A landscape with many valleys, sampled at points; each row gives a point and its height.
From any point a ball rolls to the lowest of the 3 points nearest to it. It stops when none of these is lower. Distance is the straight distance between rows; heights are no part of it.
<890>: [140 119 100 138 131 112 129 135 163 125]  h=1.75
<20>: [122 135 151 143 159 115 129 125 106 138]  h=1.93
<13>: [126 147 126 144 155 147 138 121 114 132]  h=3.14
<182>: [112 116 124 137 137  86 118 135 116 130]  h=1.13
<576>: [115  64 120  91 149  92 114 125 155 186]  h=2.76
<800>: [145 117 104 141 139 124 126 134 149 119]  h=2.01
<415>: [129 132 137 136 112 173 125 159 119 115]  h=5.11
<555>: [151 137 129 118 114 123 120 169 175 139]  h=5.53
<817>: [125  65 119 138 139  57 102 115 134 225]  h=4.02
<106>: [126  89 131 119 142  87 128 124  98 134]  h=1.14
<193>: [128 138 131 138 102 162 102 154 142 119]  h=5.18
<440>: [137 190 167 154  90 165 155 114 119  81]  h=5.90
<533>: [130 159 107 104  95 176 103 133 161  91]  h=5.35
<637>: [128  68 103  93 165  73  83 176 149 191]  h=3.16
<221>: [145  67 105  85 172  71 100 132 151 204]  h=3.45
<853>: [118  78 100 124 134  89 112  96  96 188]  h=3.15
<35>: [150 116 103 104 122 111 141 165 170 140]  h=5.36
<248>: [140 199 151 132  97 163 147 123 117  88]  h=5.88
<677>: [144 157 131 125 106 145  98 158 173 134]  h=5.22
<73>: [150 181 136 101 107 177 134 138 126  48]  h=2.39
<352>: [ 83 135 161 165 128 143 146  85 103 111]  h=3.40
<154>: [142 148 161 177 118 173 169  99  90  52]  h=6.32
<171>: [119  80 119 118 135  83 125 123 110 138]  h=1.46
<198>: [122 120 133 140 145  96 119 139 103 131]  h=1.22
<245>: [143 171 120 105  98 175 124 145 132  50]  h=2.38
<329>: [132 183 137 125  94 173 139 135 107 101]  h=5.71
<306>: [113  81 118  90 157  87 100 163 148 193]  h=3.11
<654>: [124  70 107 124 140  77  98  97 135 213]  h=3.89
<626>: [145 174 135 106 104 176 123 155 132  41]  h=2.33
<689>: [110  72 118 113 128  88 122 121 123 150]  h=1.87
<386>: [117  73 104 129 133  86 106  97 113 196]  h=3.56
<489>: [108 121 177 148 150 127 139 100 112 130]  h=3.09
<243>: [140 206 166 122 118 191 123 164 134  37]  h=3.60
<272>: [148 197 166 146 105 196 133  89 131  48]  h=6.89
<107>: [130  29 123 153 144  58 116 118 120 213]  h=4.25
<891>: [102 107  96  98 151  92 110 165 149 193]  h=3.21
<605>: [125 164 111 123  92 174 105 136 134 102]  h=5.25
<526>: [127 118  83  98 138 105 136 155 163 167]  h=1.35
<51>: [119  83  82 106 160  75  71 183 160 194]  h=3.26
<784>: [152 135 118 103 112 114 123 185 167 147]  h=6.10
<716>: [133 138 117 150 158 130 124 129 116 128]  h=2.24
<64>: [ 99 153 144 177 124 147 158  84  77  83]  h=3.61
<557>: [139 187 173 175  93 178 138 106 109  69]  h=5.95
<595>: [ 93 148 143 167 128 152 156  83 106 104]  h=3.63
<692>: [130 157 121 129  98 165  95 143 153 117]  h=5.19
<770>: [155 198 150 122 106 177 147 112 127  64]  h=5.92
<505>: [138  76 107 105 153  70 100 110 150 218]  h=3.98
<542>: [135  99 125 117 145  87 145  92  87 158]  h=3.02
<353>: [139 130 115 144 155 149 132 129 117 124]  h=2.95
<318>: [116 129  87 114 134  95 135 137 163 161]  h=1.72
<380>: [112 124  99 136 128  86 124 134 149 145]  h=1.74
<666>: [144 106  81  90 126 116 133 182 158 158]  h=4.04
<48>: [129 136 141 133 131 173 163 127 117 111]  h=4.48
<50>: [147 121 130 135 115 137 117 158 169 123]  h=5.29
<308>: [122 141 138 138 136 172 171 109 123 114]  h=4.50
<868>: [124  96  60 105 153 100  79 176 166 189]  h=4.40
<8>: [113  82 110 130 131  85 120 103  81 200]  h=3.17
<708>: [131 159 162 135  97 166 170 134 120  98]  h=5.56
<325>: [143 200 162 153  93 172 146 104 125  73]  h=5.91
<32>: [114 123 108 142 132  86 118 134 137 134]  h=1.53
<395>: [142 101 147 118 148  96 147  93  97 146]  h=2.04
<14>: [133 172 111 112  96 177 119 132 124  88]  h=5.37
<761>: [128 152 165 159  98 162 174 113 117  76]  h=6.17
<556>: [123  74 106 110 137  90 124 105 100 154]  h=2.06
<865>: [145 197 173 113 118 193 134 146 134  38]  h=3.05
<227>: [ 97  81 124 107 128  86 121 134 148 163]  h=2.29
<155>: [136 102 165 133 153 106 147  84 109 135]  h=3.24
<862>: [123 130 118 145 150 105 117 135 115 130]  h=0.54
<747>: [130 125  94 128 131  97 133 136 164 141]  h=1.64
<293>: [117  68 102 113 132  88 116 101 120 165]  h=2.66
<40>: [153 189 154 107 114 183 131 146 129  39]  h=2.46
<69>: [ 92 125 174 160 136 138 138  88 111 120]  h=3.23
<452>: [112 139 164 145 156 127 138 114 110 138]  h=2.72
<149>: [154 192 170 121 116 194 144 119 138  43]  h=4.92
<121>: [115 146 133 150 122 162 177  94 120  96]  h=4.13
<613>: [125  90 109 120 135  86 130  94  86 175]  h=2.61
<259>: [113 147 137 146 148 157 153 102 115 128]  h=3.88
<207>: [116 102 135 131 138  85 121 134 101 131]  h=0.80
<848>: [142 117 128 141 119 158 117 155 144 116]  h=5.21
<208>: [127 148 150 130 111 173 157 146 112 110]  h=4.78

For each start below, name the point where the ball stops.
<13> | <862>
<395> | <207>
<293> | <207>
<556> | <207>
<227> | <207>
<353> | <747>
<784> | <526>
<35> | <526>
<64> | <862>
<121> | <862>

Call two points neighbours if one is among the 3 nearest of the other. Go from one point of each pair to the other, from neighbour to neighbour, staying as low as possible. Name the highest point that can't be avoided.
<207> and <747> | <380>
<747> and <626> | <14>
<862> and <207> | <182>
